A landscape with many valleys, sampled at points; each row gives a point and its height.
A ball rolls from a point to the lowest of its 2 nearest points, and stops where none of them is lower. Distance is the straight distance between rows; heights are no part of it.
noki: [ 89 143 110 118 145 121 156 114 140  82  77  78  97 135 103 171 166 145
 149  70  59 146 141 120]  h=640
zotup: [171 167  79 108 136 131  75 103 178 169 130 116 103 184 125 145 130 152
 124 121  56 133 143 103]  h=728
Pagoz: [153 146 114 171 169 123  97 110 122 193 153  87 188 131 162 107 116 137
  91 109 191 122  96 125]  h=443
Zazem: [140 118 134 146 133 112  78 117 117 180 168 143 154 115 140 128  96 174
 124 144 109  88 111 136]  h=196
Gis: [180 142 113 108  97 109  97 114 129 157 126  92 159 154 183 107 143 170
  96 134 121 113 122 168]  h=521
moba: [153 192 129 146 154 122  91 110 133 174 127  79 159 148 156  88 117 156
  80 121 151 142 107 102]  h=412
dafut: [ 58 139 137 120 119 129 187 149 106 105  98 144 153  98 101 146 134  46
  99 109 183  97 128 121]  h=18
Las: [165  86 146 115 122 160 143 146  98 126 138 178 129 112 144 116 111  99
 144 145 149 111 125 145]  h=435
totus: [211  77 109 126 117 167 123 145 136 151 130 144 136 130 140 140  87 168
 135 151 175 122  86 177]  h=624
zeg: [111 144 135 101 117  95 129 123 151 120 138 130 147 111  81 136 159 113
 128 128  74 111 155 150]  h=183
rabug: [132 177 153 102 116 124 127 127 148 146  99 157 166 112 116 123 145 118
 128 120  79 114 164 144]  h=232
linop: [ 42 167 122 145  97 121 168 158 132  91 115 137 137 109 127  96 150 110
  83 123 164 130 120 107]  h=287
kiga: [109  98 136 128 114 179 161 170 164 125 112 188  73 126  92 104 121 105
 134 135 201 146 117 102]  h=169
Pusub: [ 92 181 131 123 117 121 117 122 162 125 105 111 122 117 116 104 146 141
 115 114 108 129 136  86]  h=355
vused: [122 132 170 127 155 160 163 188  95 126 110 171 104  98 132 104 114  84
 133 136 192 105 112 123]  h=107
zav: [138  58 125  85  90 113 144 111  81  87 143 136 141 143  96 168 163 123
 173 128 108 105 115 162]  h=567
Lutup: [ 45 123 167 106 147 132 155 153 133  68  92 101 157 113 109 152 140 133
 108 142 178 117 129 118]  h=517
ref: [134 170 143 113 107 151 138 130 113  63  51 109 167 157 112 181 168 145
  89 122  69 130 155 122]  h=165
zal: [145 179 136 121 118 178 114 152 174  83  69 102 120 175 126 149 158 175
  88 132  84 166 155  99]  h=268
biv: [136 219 171 140 148 124 114 150 130 140  91 129 118 134 149  75 123 135
  99 103 106 172 141 106]  h=354
zevun: [105  93 136 122 127 132 143 113 141 143 122 138 146  96 142 106 107 141
 153 153 131 122 102 113]  h=420
tagis: [201 184 114  90  87 131  99 150 133 121 111 166 127 188 131 158 151 161
 132 120  44 115 158 131]  h=765
kevit: [178 116 123 188 165 128 114 135 105 172 172 147  97 108 171  86  70  92
 125 138 178 142 132 137]  h=556
Vinif: [145 180 155 133 122 143 108 142 139  82  75  79 151 152 140 136 130 184
  83 160 106 155 148 129]  h=174
sugu: [ 89 160 136 164 111  94 131 153  87 160 161 175  93  95 177  74  92  83
 127 127 154 124 132 112]  h=519
nosom: [ 80 164 136 115 110 148 135 132 127  80  87 127 182 131  76 151 172 100
 100  68  99 144 143 120]  h=271
mufu: [138  93  90 144 135 112  85  86 131 166 168  90 143 127 119 145 120 179
 134 120 109 104  84 133]  h=121
riko: [102 117 118 119 135  95 145 118 131  80  86  36 105 133 125 163 165 170
 152  92  78 133 115 171]  h=622
zuli: [186 101 106 136 142 145  79 101 124 188 168 149 151 135 167 117  91 117
 172 159 180 113 124 138]  h=410
gel: [112 134 153 122 113 145 150 143 106 106 124 147 158  87 131 111 136  90
 106 120 109 100 119 142]  h=207
Kis: [156 205 176 142 115 151 132 148 115 109  71 136 146 136 137 103 141 115
  95  92  81 137 166 119]  h=309
gavu: [101  51 126 102 133 143 185 137 136  84 119 115 131 115 114 158 127 144
 160 122 137 123  94 144]  h=450
los: [162 107 108 151 130 175  91 125 133 163 190 195  54 153 116 135  80  99
 158 151 186 139 158  80]  h=322
tozod: [144  50 121 114 110 106 130 107 100 119 174 130 117 125 104 160 141 104
 192 150 110 112 146 169]  h=584
Bem: [ 58 123 105 140 143  87 184 121 133  78 110  58  93 101 117 152 139 140
 161  95 118 151 117 117]  h=296
Kimu: [161  89 134 151 141 153  89 148 104 195 163 170 125 150 170 111  92  99
 197 176 159 147 142 147]  h=445
zub: [161 117  77 140 131  86 109  87 135 139 143  59 136 156 119 160 141 173
 131 106  85 132 111 149]  h=155
Ragi: [117  52 107 124 154  83 154 113 124 131 181  93 101 129  96 143 135 153
 150 102 113 134 111 151]  h=623
sefad: [168 105 113 114  90  87  82 103 126 154 146 154 172 151 146 129 136 177
 161 159 122 106 135 177]  h=241
selil: [133 178 175 161 136 124 124 167 101 119 121 139 163  92 144  74 104 109
 121 120 123 143 145 152]  h=543
Vozol: [145  79 152  93 114 124 171 119 100 103 112 140 178 144 110 145 166 134
 137 150 122 102  99 175]  h=547
zazi: [174 126 122 129 111 137 126 129 114 142 145  87 159 131 173 120 112 156
 105 149 127 107  80 147]  h=494
mubok: [153 141  97 155 143 123 131 165 113 189 161 194  49 147 161  86  64 107
 148 120 236 162 119 100]  h=307
givu: [ 97 131 124 151 121 138 151 166 132 101 148 128 138  89 115  93 121 101
 103 147 163 126 111 125]  h=252
soz: [182 164 142 158 143 116  91 148  92 194 139 111 155 130 173  79 111 143
 141 127 123 149 103 180]  h=573
nub: [147 148 123  78 135 122 133 110 148  82  72 109  94 169 104 171 168 153
 135  70  45 152 148 126]  h=659
repor: [183 153  97 156 139 180 101 138 127 196 156 178  45 151 135 110  81 106
 151 123 214 162 141  81]  h=282
gunu: [ 95 189 141 136 131 109  63 125 148 176 136 164 123 145 154  96 129 111
 147 151  83 120 179 107]  h=317
gupo: [154 140 128 102 145 157 128 155 178  82  76 126  97 177 106 157 147 157
 105 113  81 180 138  62]  h=347
fev: [ 95  91 166  99 131 142 167 121 103  73  81  89 166 141 109 147 182 129
 114 137 121 118 106 153]  h=518
Lag: [ 65 151 162 114 140 122 145 109 151  77  78  72 138 126 118 162 159 148
  94 148 121 109 148 109]  h=549
bebom: [133 135 133 150 128 186 159 182 127 145 138 215  55 123 114  98 118  76
 142 124 191 150 145 103]  h=217
Pegi: [132  40 109 113 134  94 144 110  98 113 151  88 101 126 103 149 164 134
 184  97 102 129 126 200]  h=606
nadan: [ 88  62 124 104 127 126 157 138 123 107 164 172 131 111  59 135 134  80
 148 119 152 127 127 118]  h=120
sav: [132 105 103 177 155 143  95 127 100 225 180 183  90 140 169 116  80  86
 177 183 185 137 159 118]  h=475
lal: [ 72  68 160  92 154 152 166 145 116  56  96  80 135 117 115 181 150 129
 130 112 156 126 113 145]  h=484
Laza: [136  78  95 135 147 148 163 138 170 111 151 115  83 102 116 149  77 137
 109 167 203 143 104  92]  h=337
zuv: [163  85 112 136 138 157 148 137 129 126 158 156 103  92 127 126  91  99
 143 148 144 121 118  99]  h=406
Bel: [109  60 113 102 136 148 157 116 165 130 138 133 106 105 142 145 102 152
 154 135 153 139  91 130]  h=417
fada: [ 83 127 149 113 143 155 180 185  85 104 115 180 132  95 122 122 116  54
 113 113 217 127 121 120]  h=68
nitak: [ 49 199 131 122 104 126 151 166 160  87 103 129 130 129  94 123 143 124
  80 109 118 133 137  85]  h=319
pul: [146 160 109  86 103 141  90 133 169 139 102 149 130 175 112 151 153 150
 144 109  39 138 148 109]  h=749
Kela: [162 164 167 143 149 122 126 150 107 154 135 115 181 101 148  81  80 134
 139 126 156 150 115 150]  h=557
Bor: [148  87 129 159 140 153 150 123 136  96 143  85 123 107 135 147  99 157
 109 161 186 132 102  89]  h=277
Kuzi: [172 143 107  91 117 106 104  93 144 116  98  90 111 182 110 169 156 199
 140  98  64 135 129 105]  h=682
nofa: [178  94 140 127  97 123 125 129 106 147 134 144 161 122 165 108 108 124
 138 154 118 113 103 165]  h=465
Pesif: [ 87 100  83 164 126 111 146 124 169 151 157 142 101  93 143 121 103 129
 129 151 170 112  93  89]  h=405
Nuko: [ 86 141 112 158 118 111  91 120 109 172 179 157  98 119 183  79 116  82
 158 151 128 109 157 112]  h=508
Dos: [113 128 110 112 135 107  56  74 150 178 174 118 163 148 135 137 122 141
 163 138 108 118 143 143]  h=340
zano: [184 137  88 104  98 105  71  80 142 155 116 119 122 206 143 148 145 186
 124 101  63 138 120 125]  h=705
bogut: [140 144 128 115 109 122 126 108 129  96 105  52 141 152 141 145 160 183
 116 139  84 115  90 135]  h=576
ler: [166 126 163 167 165 109  91 150  71 177 196 149  90 102 186  81  73  78
 153 114 152 145 131 167]  h=541
potod: [183 104 131 141 160 179 144 165 138 141 135 133 120 117 154 140  56 155
 117 155 196 146  98 139]  h=598
dib: [ 42 158 138 132 131 151 159 125 114  64  73 110 155 111 104 166 157  70
  71 109 162 106 144 119]  h=84
Geki: [155 159 122 139 120 171 149 153 150 173 147 209  24 141 112 111  69  94
 132 112 198 160 149  93]  h=249
levuv: [152  92  82 132 150 135 143 121 159 159 165 149  87 113 123 139  79 127
 132 139 184 119 108  92]  h=376
zulup: [161 130 133 133  72  98  81  94  96 136 132 160 156 171 161 133 150 152
 153 182  89 107 166 185]  h=180
Bip: [ 72  76 112 140 126  80 137  94 147 126 177 130 109 114  95 129 131 128
 138 118 111 120 127 118]  h=641
kedi: [117 182 157 158 151 124 115 131 142 150 103  97 135 126 164  54 124 152
  85 131 162 156 129 117]  h=384
fusap: [140 177 162 130 133 122  95 138 121 179 129 157 144 129 159  99 126 126
 139 143  84 120 168 157]  h=280
Musi: [140 182 123 108 119 167 128 143 142 116 105 160 119 163  98 139 162 105
  65  90  56 142 172  89]  h=458
fuda: [101 114  95 160 127 107 111 126 130 188 175 182  97 134 165  79  99  94
 153 161 191 132 135 105]  h=496
loto: [ 73  97 131 109 129 153 173 165 137 106 118 212  99 105  91 136 135  64
 128 107 206 117 110 107]  h=111
zabo: [130 129 142 123  94 121 163  98  99  80  92 124 180 143 105 159 161 142
  93 115  68 112 130 150]  h=179
zis: [119 115 135 153 142 120 112 147 113 184 185 133 147 113 131  87  99 151
 118 146 154 116  97 112]  h=246
seraf: [130  92 134 106 119  95 146  97 117  92 104  60 109 134 125 168 156 208
 134 133 110 126 109 162]  h=601
zulom: [ 95  92 134 123 118 117 136 132 136 135 166 176 125 100 112 115 138  57
 150 145 134 111 147 124]  h=62
Daz: [ 83  81 134 103 142 113 136 116 116  98 141 147 155 100  64 161 148  92
 149  98 110 119 120 141]  h=168
Kovuv: [186 184 142 114  94 125 128 138 133  66  52 117 147 172 135 154 165 179
  83 146  94 131 165 146]  h=59
kesod: [145  92 117 100 115  85  99  74 143 155 150 120 160 141 115 145 138 166
 173 132  87 121 139 180]  h=288
Rar: [113 139  85 146 132 101 115  87 158 120 148  56 119 130 117 129 133 158
  89  98  97 159 118 122]  h=66
sanuz: [ 95 118 146 122 112 115 104 126 108 131 158 153 156 111  85 137 151  77
 162 143  96  96 176 152]  h=125
fidir: [113 205 120 157 126 117  86 121 157 173 140 140 119 135 131  88 127 130
 103 126 100 114 143  95]  h=348
Fomi: [155 113 141 132  81 108 123  98  98 113 113 151 155 138 132 142 165 125
 121 140  71 100 152 173]  h=88
Pazo: [193 112 112 167 183 154 134 135 116 182 149 135 117 120 157 119  68 119
 105 141 222 143 110 121]  h=575
depu: [125 108 125 105 121  89 127  89 131 112 136 107 143 121  83 157 168 152
 165 110  68 128 132 170]  h=236
zode: [143 144 170 134 144 149 163 164  93 122 107 127 134  75 151 112 128 119
 114 163 145 100 106 135]  h=157
kezuk: [164 142 138  91 108 122  94 100 132 136 126 107 132 162 155 121 174 164
 113 137  89  93 107 141]  h=548
zapi: [ 94 117 105 130 123 123 155 104 156  77 129  53 132 108 127 120 146 133
  88 121 111 155 121 125]  h=148
dezu: [133 187 174 126 120 162 133 137 101  96  52 132 189 141 125 150 153 102
  90 108 107 131 154 141]  h=248
Fal: [ 79 124 128 110 135 133 151 122 132  63 103  94 164  89  76 158 158 105
 129  77 107 129 129 133]  h=221
Rap: [109 106 110 140 132 112 159 110 145  91 137  59 121  79 133 123 108 134
 120 133 146 126 106 100]  h=208
Gagil: [122 159 163 167 151 106 130 169  75 153 158 154 106  82 160  75  97  83
 140 116 134 154 141 150]  h=528
Dazat: [126 114 112 134 149 103  73  77 134 193 167 128 159 126 163 124 101 112
 172 148 148  89 143 113]  h=375
mibem: [110 143 116 126 138 115 123  85 160 147 121  99 145 115 125 123 130 150
 151 134 113 123  98  88]  h=387
sig: [ 78  78 105 153 134 108 186 129 139  75 132  77  84  98 117 142 140 113
 155 137 169 143 105 102]  h=258
zavab: [129 158 134  83 145 160 138 147 150  66  72 144 103 181  77 173 170 119
  61  95  77 150 160  85]  h=414

For each start below, name the point where the ball stops.
Ragi => Bel
noki => Rar
Las => Rar

Call two points neighbours if one is among the 2 nearest of the other. Go from one point of each pair to the other, from neighbour to neighbour, staying as low as possible. Name the highest point that can't be avoided.
dafut and Fomi => Pusub
Fomi and Bel => zevun
zeg and Fomi => nosom
Fomi and Kovuv => zabo
mufu and Rar => zub
